Each scene shows the same named points in several views. A view is turned or mirrored, and shifted as a whole, has a little noise and may leave points out.

Scene 1
View 1
k_472: [ -3  -1  -3  -8  -1  -1  -1   5  -2  -3   6  -8   6   0  -1  -6  -9   3
  -3  -7   2   0  -3   1   7  -4  10  -8   3   1  -5   0   4   0  -1  -6
   2   0   4 -11  11]
k_681: [-13  -6   6 -11   2   4   6   6  -3  -3   1  -8  10  -7   1 -13  -1  11
  -9   1  -6  -1  -4   9  -2  -6   8   0  -6  -5  -3  -3  11  -1   9  -1
   1  -7  -3 -14   3]
k_620: [-12  17 -14   6  -2  -3   2   6  -6   4   4  14   4 -11  -8   2  -7   2
   9  -9  -8   0  -4 -13   2  -1  11  -6  -7   8  -8   8   8   2  -2   1
   2   7  -5  -7   6]
k_891: [ 12   2  -7 -13   1  -3  -2  -2   6  -3   0 -16   6   1  -5  -3 -16   1
  -2  -8   8   1  -6  -2   3  -6   2 -15   5   2   2  -1  -3   5  -8  -3
   0  -2   8 -10  14]
k_202: [ -1   9 -11  -2  -2  -4  -3   5  -2   0   7   0   4  -2  -5   0 -12  -1
   5 -11   2   0  -3  -8   8  -3  10 -11   3   7  -7   5   3   1  -5  -5
   2   5   4  -8  12]
k_665: [  1   4  -8  -6  -2  -3  -3   4   0  -3   7  -5   5   0  -4  -3 -12   1
   1 -10   4   1  -4  -4   8  -3   9 -11   5   4  -5   3   2   1  -4  -5
   2   2   5 -10  12]
k_480: [  3   7  -9  -6  -1  -2  -1   0   2  -1   2  -5   5  -4  -6  -1 -12   2
   2  -8   1   1  -5  -5   2  -4   6 -11   0   4  -2   3   1   4  -5  -1
   0   1   3  -9  11]
k_697: [  2  21 -21   5  -2  -7  -4   1  -1   4   6   9   2  -6 -12   7 -15  -5
  13 -15   1   1  -5 -20   6  -2   8 -15   0  12  -6  10   0   5 -11  -2
   2  10   2  -5  13]
k_721: [-16  -5   8 -10   3   6  10   3  -2  -2  -4  -6  10 -12  -1 -14   2  14
 -11   4 -11  -2  -5  10  -8  -6   5   3 -12  -6  -1  -4  11   1  11   3
   0  -9  -7 -13   1]
k_133: [-11 -10   7 -13   1   3   4   7  -3  -5   4 -11  10  -3   3 -14  -2  10
 -11  -1  -3  -1  -4  11   2  -6   9  -1  -1  -6  -4  -4   9  -2   8  -5
   2  -6   0 -14   5]
k_583: [-20   4   0  -1   0   2   6   9  -7   1   3   7   7 -11  -2  -8   0   9
  -1  -3 -11  -1  -4   0  -1  -3  11   2  -9  -1  -8   2  13  -1   7   0
   2   0  -6 -11   2]
k_284: [-13  -4   7 -10   4   6  11   1  -1  -3  -7  -7  10 -13  -2 -13   1  14
  -9   4 -11  -1  -6  10 -10  -7   2   3 -13  -6   1  -5  10   2   9   5
  -1  -9  -6 -13   1]
k_689: [ -5  20  -9   0   7   5  14 -11   6   6 -20   6   6 -27 -17   1  -4  11
   5   2 -17   0 -10  -9 -23  -7  -7  -3 -24   3   6   1   5  12  -2  17
  -3  -4 -13  -7   1]
k_989: [-10  -3  -2  -7  -3  -1  -1  11  -6  -3  10  -4   8   0   1  -8  -6   4
  -3  -7  -1   0  -2   3  10  -3  14  -5   3   0  -8   2   8  -3   3  -7
   3   1   3 -13   8]
k_116: [ -4  -2  -1 -10   0   0   2   4   0  -3   3  -9   8  -2  -1  -7  -7   6
  -5  -5   0  -1  -5   2   3  -5   8  -6  -1  -1  -3  -1   5   1   1  -4
   1  -3   2 -12   9]
k_152: [ -4   4  -2  -8   4   3   8  -3   3   0  -8  -6   7 -13  -7  -6  -5  10
  -4   0  -7  -1  -7   1  -9  -7   0  -4 -11  -1   2  -2   4   5   1   5
  -1  -6  -4 -11   5]
k_904: [-16   4   2  -4   4   5  11   2  -2   1  -7   2   9 -17  -5  -9   2  13
  -4   3 -15  -1  -7   3 -11  -6   4   2 -16  -3  -1  -1  11   3   8   7
   0  -6  -9 -12   0]
k_215: [-25  19 -15  14  -8  -7  -4  19 -17   5  19  26   2  -6  -4   1  -3  -1
  14 -15 -10  -1   0 -16  15   4  24  -3  -1  10 -20  14  16  -6   2  -7
   6  15  -5  -6   5]
View 2
k_583: [  3  22   7   6  -2   2 -14   9   0  -7   9  -3  -2  -7   1 -15  -8  -7
  -5   6  -2  -3   3  -6  -2   8   7   7  10  -3   0  -1  -3  17   0   2
   0  -3  -1   1   8]
k_133: [  3  10   3   7   2  -3 -19   5  -2  -4  -2  -3  -4 -12  -9 -15 -13  -2
  -2  12  -7 -12   9  -7  -6  14  -1  18   0  -9  10   6  -7  13  -2   9
   1  12   0  -4  11]
k_152: [  7  10  -8   4   4  -5 -11   2   7  -5  -3  -2   4   4  -4 -17   0   0
  -9  13  -2  -4   4  -3   3  19   3  15   1  -4  -2  -3   6  15  -2   2
  -9  12   6  -3   4]
k_697: [ 13   0   1   6  -6  -1  16  -7  -8  -3  -3  -4  -2   0  10  -9   1 -13
  -4  -8   7   4   7  -4  -5  -5   6 -11  13  -3 -10  -4   8  -5  -8 -11
 -14 -14  10  -6  -9]
k_284: [  3  18  -3   4   5  -3 -21   9   7  -5   2  -2   2  -2  -7 -19  -5   1
  -8  17  -5  -7   3  -4   3  22   3  20   1  -4   3  -1  -1  21   1   6
  -2  14   1   0  11]
k_665: [ 10  -2   2   7  -2  -3   3  -4  -8  -3  -7  -5  -4  -8   0 -10  -6  -9
  -2   0   0  -6  11  -7  -8   2   0   3   5  -8   2   4   0  -1  -7   0
  -7   1   7  -8  -1]
k_689: [ 10  21 -13   1   3  -3  -5   4  16  -5   4  -1  11  19   6 -22  11   0
 -17  12   4   7  -6   1  14  21  11  10   7   4 -18 -16  16  22   0  -8
 -16   2   7   1   0]
k_721: [  2  20   0   5   4  -2 -23  10   5  -5   4  -2   1  -4  -7 -18  -8   1
  -7  16  -6  -7   3  -5   2  19   3  19   2  -5   5   0  -3  22   1   8
  -1  12   0   0  13]
k_472: [  8   1   2   7  -1  -3  -5  -1  -7  -3  -6  -4  -5 -10  -3 -11  -9  -6
  -1   4  -2  -8  11  -7  -8   5   0   7   4  -9   6   5  -3   2  -6   2
  -4   4   5  -6   3]
k_989: [  5   6   7   8  -3  -1  -9   2  -9  -4  -1  -4  -7 -14  -3 -11 -13  -7
  -1   3  -4  -8  10  -9 -10   4   1   6   5  -9   8   6  -7   5  -4   4
   0   1   1  -4   6]
k_480: [ 11   0  -3   6  -2  -5   2  -4  -3  -2  -8  -3  -1  -3   0 -12  -3  -7
  -4   2   1  -4   8  -5  -5   6   1   4   6  -7  -2   0   4   2  -6  -2
  -9   2   9  -7  -3]
k_904: [  3  24  -2   5   2  -1 -17  10   8  -6   7  -2   3   2  -1 -19  -3  -1
 -10  13  -2  -2  -1  -3   5  18   7  14   6  -2  -3  -4   2  22   1   2
  -4   6   0   2   9]
k_620: [  8  15   5   6  -6   2   2   2  -3  -4   7  -3  -1  -2   9 -13  -3 -11
  -6  -3   4   3   2  -4  -2   0   9  -5  14  -1  -8  -5   4   8  -3  -6
  -7 -14   4  -1  -2]
k_202: [ 10   0   2   7  -3  -2   5  -4  -8  -3  -5  -4  -4  -7   3  -9  -6 -10
  -2  -2   1  -3  10  -6  -8   0   3  -2   8  -7  -1   1   1  -1  -6  -3
  -8  -5   7  -7  -2]
k_891: [ 13 -11  -7   6   1  -8   3  -9  -5  -1 -16  -5  -1  -4  -5 -10  -2  -4
  -3   4  -2  -8  12  -6  -7   9  -3   8   0 -10   3   4   3  -3  -9   0
 -11  10  11 -11  -3]
k_681: [  3  15   2   6   2  -2 -20   7   1  -5   1  -3  -2  -8  -7 -16 -10  -2
  -4  12  -6  -9   6  -7  -3  15   1  16   2  -7   7   3  -5  16  -2   8
   0  10   0  -1  11]
View 3
k_583: [-12   1   4  -5  -6  -2   5  -2   1  -4   1   1  -4 -11  -1 -13  -2  -6
  -1 -11   2   4   5  -2  11 -10  -9  -3   4  -4  -7   4  -6 -10  13  -3
  25  -4  -1  13   3]
k_904: [-13   2   8  -5   7   1   3   0   7 -11  -1   4  -6 -17  -4 -18  -7 -10
  -6  -8   5  11   3  -7   5 -10  -8  -8   6   6  -6   0  -9  -9  13  -5
  22  -2  -3  19  11]
k_472: [ 1  6  2 -4  5 -4  7 -3  0  3 -2  1  1 -5 -1 -5 -1 16 -2 -1  5 -4 -3 -7
 10 -6 -9  1  8 -7 -7  5 -3 -5  8 -4 16 11 -2  8 -7]
k_116: [ 0  6  4 -3  8 -3  7 -4  2  0 -3  2 -1 -7 -1 -6 -3 13 -4 -1  5 -1 -3 -9
  9 -7 -9 -1  9 -4 -6  3 -3 -5  8 -4 15 11 -2 11 -3]
k_480: [  6   3   7  -6   7   0   3   4   0   3  -1   3   5  -6 -10  -2  -2  15
   1  -1   6  -2  -5  -5   3  -3  -8  -2   6  -1  -7   6  -6  -1  10  -4
  11  10  -8   4  -5]
k_215: [ -9  -6   2 -10 -37  -3   3   5 -11  12   6  -3   6  -3 -11  -1  10  -2
  13 -17  -4  -7  10  16  15  -8  -9   5  -5 -19  -7  13  -5  -9  17   2
  25 -14  -5  -5  -9]
k_665: [ 6  4  5 -6  4 -2  3  3 -1  5 -1  2  5 -4 -9 -1 -1 17  2 -1  5 -4 -5 -4
  5 -3 -8  0  6 -5 -7  6 -5 -1 10 -3 11 11 -7  2 -9]
k_989: [ -3   6   0  -3  -2  -5   9  -6  -1   3  -1   0  -1  -5   3  -7   2  13
  -1  -4   4  -4  -1  -6  16  -9 -10   2   8 -12  -7   5  -1  -7   9  -4
  20   8   1   9  -7]
k_202: [  5   2   5  -7  -3  -1   3   4  -4   7  -1   2   6  -3 -11   1   1  16
   4  -3   4  -6  -4  -1   6  -3  -8   1   4  -7  -7   8  -5  -1  11  -2
  12   7  -7   0  -9]
k_689: [ -5  -6  19 -12  13   9  -8  14   8 -13  -1   9   2 -20 -21 -14 -13 -16
  -2  -8   8  16   0  -3 -14  -2  -7 -15   2  21  -6   3 -17  -2  17  -4
  15  -7 -14  13  15]
k_284: [-12   6   6  -3  15  -1   6  -5   9 -13  -3   4  -8 -17   3 -19  -9  -4
 -10  -5   7  10   1 -14   7 -11 -10  -8  10   5  -7  -1  -7  -8  10  -6
  22   5   1  23  10]
k_620: [ -3  -4   8 -10 -13   2  -1   9  -4   4   2   1   6  -8 -15  -3   1  -1
   7 -10   2   0   2   6   3  -5  -8  -2  -1  -4  -7  10  -9  -4  15  -1
  18  -7  -9   1  -3]
k_721: [-14   6   3  -1  10  -3   9  -9   8 -11  -3   3 -10 -15   7 -19  -6  -5
 -11  -6   6   8   3 -13  12 -13 -10  -5   9   1  -6  -2  -5 -11   9  -6
  24   3   4  24   8]
k_152: [ -3   4   9  -5  17   2   1   1   7  -9  -4   6  -2 -14  -6 -12 -10   1
  -7  -2   8   8  -3 -11   0  -5  -8  -8   8   9  -7   1  -9  -4  10  -5
  15   7  -6  16   6]
View 4
k_152: [ 15  -6   1  -7  -1  -7   4  13   1   2 -10   9   6   0  -2  -6   4  13
   0  15   5  12 -12   4  -3  -2  -4   9  -2   8 -10   1   0   3  -6   5
  -2   0  -9  -6  -4]
k_215: [-22  -7  13   7   4  22 -24  11   1  -9  26  -1  -3 -33   4  -1  -8 -15
   0  24  -7  -5  14   4  -3  -5  22   1  -1   4  -2  -4   7  -7   6   0
 -13   4  -4   3 -15]
k_133: [ 13  -8   3  -4   4  -3   2   9   3 -11   0   7  21 -12   1  -1   2  17
  -8  15   0   7 -20  14  -5  -5  -1   7  -8   4 -10   3  -2  -5  -3   2
 -12   1   8   5  -1]
k_721: [  9  -9   7  -2   1  -8   9  16   1   1  -7   6  19  -6  -1  -1   4  18
   0  20   1  12 -19   6   1  -9   0  12  -6  10 -15   6  -1  -9  -6   7
  -9   1   0   2  -2]
k_116: [ 14  -6   1  -7   3   1  -5   7   3 -10   2   8  10 -10   1  -3   0  10
  -8  11   2   5 -10  13  -8   0  -1   4  -4   2  -5  -1  -1   2  -3   0
  -7   0   1   0  -5]
k_904: [  2  -8   8  -1   0  -4   5  18   0   8  -5   5   7  -5  -1  -3   3   9
   6  21   1  12  -9   0   3  -8   5  13  -2  12 -14   4   2  -6  -4   8
  -5   2 -10  -3  -6]
k_697: [  2  -2   1  -8   0  13 -22   4   2  -8  13   8 -17 -13   1  -8  -5 -12
  -4  10   3  -1  15   5 -11   7   7  -2   4   1   5  -9   4  14   0  -3
   0   0 -16 -10 -12]
k_989: [  8  -7   4  -4   5   6  -9   6   4 -15   9   6  13 -18   2  -2  -1   7
 -10  14  -1   1  -9  14  -8  -3   4   3  -6   1  -4  -2   0  -2  -1  -1
 -13   1   6   4  -6]
k_583: [ -3  -9   9   1   3   3  -2  15   1  -1   4   3  10 -15   1  -2   0   6
   1  22  -1   7  -7   4   0  -8   9   9  -4   8 -11   2   2  -8  -1   5
 -11   3  -3   2  -8]
k_891: [ 24  -2  -6 -13   2   1 -10   1   3 -14  -1  12   1  -4   0  -7   0   9
 -12   4   6   4  -5  15 -13   8  -7  -1  -1  -2   2  -6  -2  14  -4  -3
  -1  -2  -4  -6  -4]
k_472: [ 13  -5   1  -7   3   4  -9   5   3 -14   5   8   9 -13   2  -3  -1   8
 -10  11   1   3  -7  15  -9   1   1   2  -4   0  -3  -2   0   3  -2  -2
  -9   0   2   1  -5]
k_620: [ -7  -5   6  -2   0  10 -14  12   1  -1  10   4  -7 -16   2  -5  -4  -7
   2  18   0   3   8   2  -4  -2  11   4   1   6  -3  -4   5   1   1   2
  -5   2 -13  -5 -12]
k_689: [  4  -6   5  -4  -6  -8   5  21  -3  20 -14   7 -11   7  -4  -8   3   4
  13  19   7  18   0 -10   3  -2   2  14   5  15 -11   1   4   4  -7  10
   8   1 -28 -16  -9]
k_681: [ 10  -8   5  -3   3  -4   4  12   2  -5  -2   6  19 -10   0  -1   3  15
  -4  17   0   8 -18  10  -3  -6   1   9  -6   7 -12   4  -1  -7  -4   4
 -11   1   4   4  -3]
k_202: [  7  -4   1  -7   2  10 -16   4   3 -13  10   8  -3 -14   1  -5  -4  -1
  -8  11   1   0   3  11 -11   4   3  -1   0   0   1  -6   1   8  -1  -3
  -5   0  -5  -3  -9]

In a view up to two points have been moved. Name them for each view, in the order of its rows, or write -.
view 1: k_152
view 2: -
view 3: k_665, k_721
view 4: k_904

Scene 2
View 1
k_659: [ 12   8  14 -21   8  13  -1  -7   7   9  -2  -4   8  -1   0   0   9  -2
  -8  19 -15  -2   6  15   0   6   8  -4   2  12  -7   0 -10   3 -16  -4
  14   8  -3   5  12]
k_201: [  3   7  11 -17   5  11  -4  -7   7  12   1  -5   5   2  -4  -4   7   4
  -6  26 -12  -2   2  11  -3   5   5  -4   1  12 -11  -4  -3   5 -24  -3
  17   7   1   4   8]
k_508: [  0   4   4  -7  -3  -4 -13  -2   4   3   1   4  -4   5   3 -15  -3   7
   0  17  -5   0  -7  11   1  -2   3 -11  -9  16   0   4  -2   5 -15  -4
   8  -7  -3   7  -5]
k_236: [ 11   2  13 -10  -1  15   7 -12   5   0  -3  -4   8   0  -4  -1   8  -1
  -9  15  -8  -5   1   2   1   1   9   3   3   2  -8   0   2   4  -7  -8
  10  11   3   0   4]
k_573: [  8  -4  10   0 -11  15  11 -15   2  -6  -4  -3   6   3  -7  -5   5   3
  -8  13  -1  -5  -5 -10   1  -3   8   7   1  -7  -8   0  15   6  -1 -10
   7  11   8  -3  -6]
k_901: [  4  -1  10  -4  -7  13   5 -12   4   0  -2  -3   5   3  -7  -6   5   6
  -7  19  -3  -4  -4  -4  -1  -1   6   3   0  -1 -11  -2  12   6 -10  -8
  11   9   7  -1  -4]
k_66: [  3  -1   5   1 -11   0  -3  -7   2  -5  -1   3  -2   5  -1 -13  -3   6
  -3  11   0  -2  -9   0   4  -5   6  -3  -7   5   0   5   8   6  -4  -9
   4  -2   1   3 -11]
k_886: [  3   3   6  -7  -3  -1  -9  -4   4   1   0   2  -2   3   2 -12  -1   5
  -2  15  -5  -1  -5   9   2  -2   5  -8  -7  13   0   4  -1   5 -11  -6
   8  -4  -2   5  -4]
k_603: [  9  -1   2   1 -11  -9  -6  -4   1 -14  -3   9  -5   3  10 -15  -7   0
   0   0   1  -2  -9   6   9  -8  10  -8 -13  11  10  14  -1   4  10 -11
  -4 -11  -7   6 -13]
k_662: [  3   3   0  -3  -6 -14 -17   1   3  -5   0  10  -8   4  10 -18  -9   4
   2   7  -2   1 -10  14   6  -5   6 -14 -15  20  10  12  -7   5  -4  -7
   0 -15  -9   9 -10]
k_238: [ 15  -9   7   9 -19   7  14 -15  -2 -22  -8   4   4   2   0  -8  -1  -3
  -6  -5   7  -6  -9 -13   9 -11  13   7  -6 -10   4  11  16   6  23 -17
  -6   3   3  -2 -16]
k_616: [  6   1   6  -4  -6   2  -3  -7   3  -4  -2   2   0   3   1 -11   0   4
  -3  12  -3  -2  -6   3   3  -3   6  -4  -6   7   0   5   3   5  -5  -8
   5  -1   0   4  -6]
View 2
k_508: [-10   9  -5  -2  -5 -14  16  -6   4  -7 -15   1  -5  12  -1   9   7 -12
   6   5  -9  -2  -4 -11   5  -2  -2 -12   9   4   4  14   5  10  -1 -11
   1  -3  -3  -3  -4]
k_662: [ -9  14   3  -6  -7  -4  20  -2   5 -12 -13   0  -3  18  10  23  -3  -8
  12   3  -3  -6 -11 -17   8  -6  -5  -7   0  11   2  16  -5   1  -5  -7
  -6   4  -4  -1  -6]
k_238: [ 19  18  13   5   3   4   4 -13  17  11  10 -15  -6  -4   5  -3 -20  10
  -3   3   1   2  -7  -5 -19  -4  11   0  16  13   1   3 -21 -13   3  13
 -16 -10   3   1   9]
k_201: [-10  -3  -9   3  -5 -20   9  -8   4  -4 -16   3  -3  -1  -9  -9  15 -13
  -4  11 -17   4   8  -1  -2   1   1 -20  14  -2   6   6  12  17   1 -12
  12  -6  -1 -11  -2]
k_573: [ 10  10   0   6   2 -11   3 -14  13  10   2 -10  -6  -6  -6 -14  -3   0
  -6   6  -8   4   2  -1 -16  -1   9  -9  22   5   5   3  -4   2   5   2
  -3 -15   2  -2   7]
k_659: [ -9 -10  -4   4  -8 -13   8  -3   5  -7 -18   6  -2  -6  -6  -8  12 -10
  -7  14 -16   6  11   3  -5   2   0 -23   6   0   5   1   7  15  -1  -8
  12   1   0 -17  -4]
k_616: [ 0 11  0  0 -3 -9 11 -9  8  0 -6 -5 -5  4  0  2 -1 -4  1  5 -7  0 -3 -8
 -4 -3  3 -9 13  6  3  9 -3  3  1 -3 -3 -7  0 -3  1]
k_66: [  1  14   0   0  -1 -10  11 -10   9   1  -4  -5  -5   7   0   3  -1  -4
   3   4  -6   0  -5  -9  -4  -3   4  -8  15   6   3  10  -3   2   1  -3
  -4  -8  -1   0   2]
k_236: [  2  -2  -1   5  -3 -11   4  -9  10   2  -8  -2  -4  -9  -6 -13   3  -4
  -8  11 -12   6   6   2 -12   0   5 -16  13   3   4   1   1   8   2  -2
   5  -6   2 -11   2]
k_603: [  0  14  10  -3  -4   2  16  -4   9  -7  -6  -3  -4  10  12  18 -11  -1
   8   3   0  -4 -11 -13  -1  -6  -1  -5   1  14   1  11 -14  -6  -3   2
 -11   3  -1  -2  -1]
k_901: [  4   9  -4   5   0 -15   5 -14  11   7  -3  -7  -6  -2  -8 -13   3  -4
  -4   7 -11   4   3  -3 -10  -1   7 -11  22   2   4   5   2   7   4  -3
   1 -14   1  -3   4]
View 3
k_66: [  3  12   5  -6  -5  -5  -5   1  -4  -7 -10  10 -11  -1  -4  -4   5   7
   2  -3  -6  -1   1  -1   0   4  -5   1  -1  -1   5   2  -3   1  -3  -1
   5   1   1   6   9]
k_236: [ -8  14  -4   8  -2   1   2  11  12   0  -5   4   1  -9  -8   0   6   1
   3   2   5  -5  11   3  -7   0   6  10  -6   0  11   1 -11  -6  -3  -8
   5   6   4 -11   8]
k_616: [-1 12  4 -3 -5 -3 -4  3  1 -5 -9  8 -8 -2 -5 -3  5  5  3 -1 -4 -1  2  0
 -1  2 -3  3 -2 -1  5  3 -5  0 -3 -2  5  3  1  2  8]
k_201: [-17  12   1   4  -1   6  -4   6  18  -1  -7  12  -2  -1  -5   7  -8   0
   3  -2   6  -4   8  -2   3  -6  16  19  -1  -5  19   7 -14   3  -2 -10
   3  17   6  -9   8]
k_603: [  2  14  13 -10 -13  -4  -8   5  -7  -6 -10   6 -16   7   0  -8  16   6
   5   3 -11   8  -8   0   1   3 -22  -5   3  -1 -12   9  -2   2  -5   5
   7   3  -3   4   4]
k_573: [  5  12  -7   5  -1  -6   4   7   1  -4  -6   4  -1 -15 -11  -5   9   6
   2  -1   1  -8  13   4 -11   7   3   1 -10   4  12  -7  -4  -8  -3  -6
   4  -6   3  -2  12]
k_508: [ -9  12  11  -7  -5   2 -11  -1   4  -6 -11  15 -12   7  -1   4  -5   5
   3  -4  -5   3  -3  -4   9  -4   2  10   4  -6   8  10  -8   7  -2  -2
   4  14   2   3   7]
k_238: [ 16  14  -2   1  -8 -12   5  10 -12  -6  -6  -4  -7 -12  -8 -15  27   8
   3   4  -7  -3   6   7 -16  13 -20 -14  -9   8  -8  -6   3 -11  -5   2
   7 -15  -1   1   9]
k_901: [ -1  11  -5   4   0  -3   0   4   4  -4  -7   8  -2 -11  -9  -1   1   5
   1  -2   1  -8  11   1  -5   4   9   7  -8   0  16  -4  -6  -4  -2  -7
   4   1   4  -1  12]
k_662: [ -4  13  19 -14 -12  -1 -14   0  -3  -7 -13  13 -19  15   4  -2   4   6
   5  -1 -12  10 -12  -5  10  -2 -16   1   8  -6  -8  14  -5   9  -4   4
   6  12  -2   7   3]
k_659: [-22  15   1   7  -3   9  -2  13  24   3  -5   8   1   0  -4   7  -2  -3
   4   3   9  -1   8   1   0  -8  12  20   0  -5  13  10 -16   0  -4 -10
   4  19   5 -18   5]
k_886: [ -7  12   9  -5  -6   0  -8   2   4  -5 -10  12 -10   4  -2   1   0   4
   3  -2  -4   2  -1  -3   5  -1  -1   8   2  -4   5   8  -8   4  -3  -2
   5  10   1   1   7]
View 4
k_603: [  1  -5   7   4  -1  -5   3  -6  -2   7  -2  -8   6   9   0   2  -1  -7
  -9   3  -5  -2  -3   3   5  19   8   2   7   3   3 -13   3   5  -4   3
  -6  -1   2  -9  -2]
k_201: [-10   9 -14 -14  -7  10 -10  15   8   5  -1   9 -11  -4   7   1   9   9
  -5 -17   2  14 -11  -6  17   2   5  -1 -18 -13   4   5   8 -23  -6 -16
  -9 -15  -8   7   4]
k_508: [ -7  -2  -1 -12   0   9  -2   3  -1   3   0   7  -2   4   5  -3   7   4
  -5 -10  -2   8  -5  -4  13  11  12   5  -8  -8  12  -4   4 -14  -8 -11
  -2  -4   0  -3  -1]
k_236: [ -5  13 -14  -4 -11   1 -10  13  11   6  -4  -2  -8  -5   4   7   1   3
  -4  -4   2   9 -12  -4  13   2  -2  -7 -13  -5 -10   5   6 -10  -3  -8
 -14 -20 -11   7   7]
k_66: [ -2   2   0  -4  -2   3  -1  -1  -1   1  -5  -3   0   1   0   1  -4   0
   1   7   1   4  -5  -6   9  10   7   0  -2   0   2  -1  -3  -1  -8  -6
  -4 -11  -3  -4   3]
k_616: [ -2   3  -3  -4  -4   3  -3   2   2   3  -4  -3  -2   1   2   2  -2   0
  -1   3   0   5  -7  -4  10   9   6   0  -4  -2   0  -1   1  -4  -6  -6
  -7 -11  -4  -1   3]
k_886: [ -6   0  -2  -8  -2   5  -3   3   1   4  -2   3  -2   3   4   0   4   2
  -5  -7  -2   7  -5  -3  11  10   9   2  -6  -6   7  -4   4 -10  -7  -9
  -5  -6  -2  -2   0]
k_238: [  5   9  -1  12  -9 -10  -1  -4   3   3  -9 -19   3  -2  -6   9 -15  -8
   3  26   0  -3  -8  -2   3  11  -3  -7   7  12 -18  -1  -5  18  -2   5
 -12 -19  -7  -2   8]
k_901: [ -4  12 -10  -8  -6   6  -8   8   4   0  -6  -1  -7  -7   2   3  -4   4
   5   6   4   9  -9  -9  13   2   2  -4 -12  -3  -7   8  -3  -7  -8 -11
  -9 -21 -10   5   9]
k_659: [ -8  10 -16  -8 -11   4 -12  17  13   9   0   6 -11  -1   9   4  11   6
 -13 -23  -1  12 -12  -1  15   4   0  -4 -17 -12  -1   0  14 -21  -1 -11
 -14 -14  -9   7   3]
k_573: [ -1  14  -9  -2  -9   2  -7   7   6   0  -8  -7  -5  -7  -1   6  -9   1
   6  14   5   7 -11  -9  11   2  -2  -7  -8   1 -13   9  -4   0  -6  -8
 -11 -23 -11   6  11]
View 5
k_659: [  2  -5  -2  -6  11  -3   9   2   9   8  15 -11   3  15  -2  24  12 -12
  -5   6   4  17  -1  -9  -5  -2  -4  11  21   5  -2   0  18  10   2  -7
  -2 -11  -4 -15   0]
k_238: [  6   2 -22 -16   7  -9   6  -1  -4  12 -18   9  26   3  17   2 -14   0
   7  -9  -7 -17   2  -5 -10  14   5   4  -7 -14   2 -13  -4 -17 -12   7
   8  -8  14   3  11]
k_616: [ -3   0  -8   1  10  -7   7  -5  -5   7   1  -5   6  10   3   7  -2   0
   4   0   0  -1  -1  -8  -5   1   6   2   7 -11   5  -4   7  -1  -3   3
   2  -9   7  -5   4]
k_573: [  7   2 -16 -13  10  -5  14  -5  -1  15   4   0  14  10   9  16  -2   8
   4   0  -5  -8   0 -13 -18   6  -2  12   5  -9   1  -4   4  -2  -8   1
   3  -4  18   1   8]
k_603: [ -7   0  -9   6   8 -10  -1  -1 -10   1 -16  -2   9   3   4  -6 -10 -10
   8  -6   2  -2  -1   1   6   3  15  -8   1 -15   7 -10   5 -11  -3   9
   6 -15  -2  -8   3]
k_886: [ -7  -1  -3   7  10  -7   6  -5  -6   4   3  -9   0  11  -2   6   1  -4
   4   2   2   6  -2  -7  -1  -3   8   0  11 -10   6  -3  11   3   0   3
   1 -11   2  -9   1]
k_901: [  2   2  -9  -5  11  -4  14  -6  -2  13  10  -6   7  12   2  16   3   7
   3   2  -4  -1  -1 -14 -14   1  -1  11  10  -8   3  -1   8   4  -4   1
   1  -5  15  -2   5]
k_662: [-13   0  -1  18  10 -10  -2  -4 -14  -2  -9  -9  -2   6  -3  -8  -6 -11
   8  -2   6   6  -2   0  11  -4  18 -11   7 -15  10  -5  10  -4   1   9
   4 -16  -5 -11   0]
k_201: [ -1  -3  -1   0  12  -3  13  -4   3   9  20 -13  -3  16  -6  23  12  -2
  -2   7   2  13  -2 -13  -9  -5  -3  11  22  -1   1   2  17  13   2  -5
  -3  -8   4 -11   0]
k_66: [ -4   2  -8   4  10  -8   7  -7  -9   7  -2  -5   5   9   3   3  -4   3
   7  -1  -1  -4  -1  -8  -5   0   9   1   5 -14   7  -4   5  -3  -3   6
   4  -9  10  -3   5]
k_236: [  6  -2 -10 -12  10  -3  11  -1   5  12   8  -5  11  12   4  22   5  -3
  -2   3  -2   4   0 -11 -12   4  -4  13  13  -1  -1  -3  11   3  -3  -4
   1  -7   7  -7   4]

In a view up to two points have been moved. Name them for each view, in the order of its rows, or write -.
view 1: k_508, k_616
view 2: k_238, k_66
view 3: k_659
view 4: -
view 5: k_901
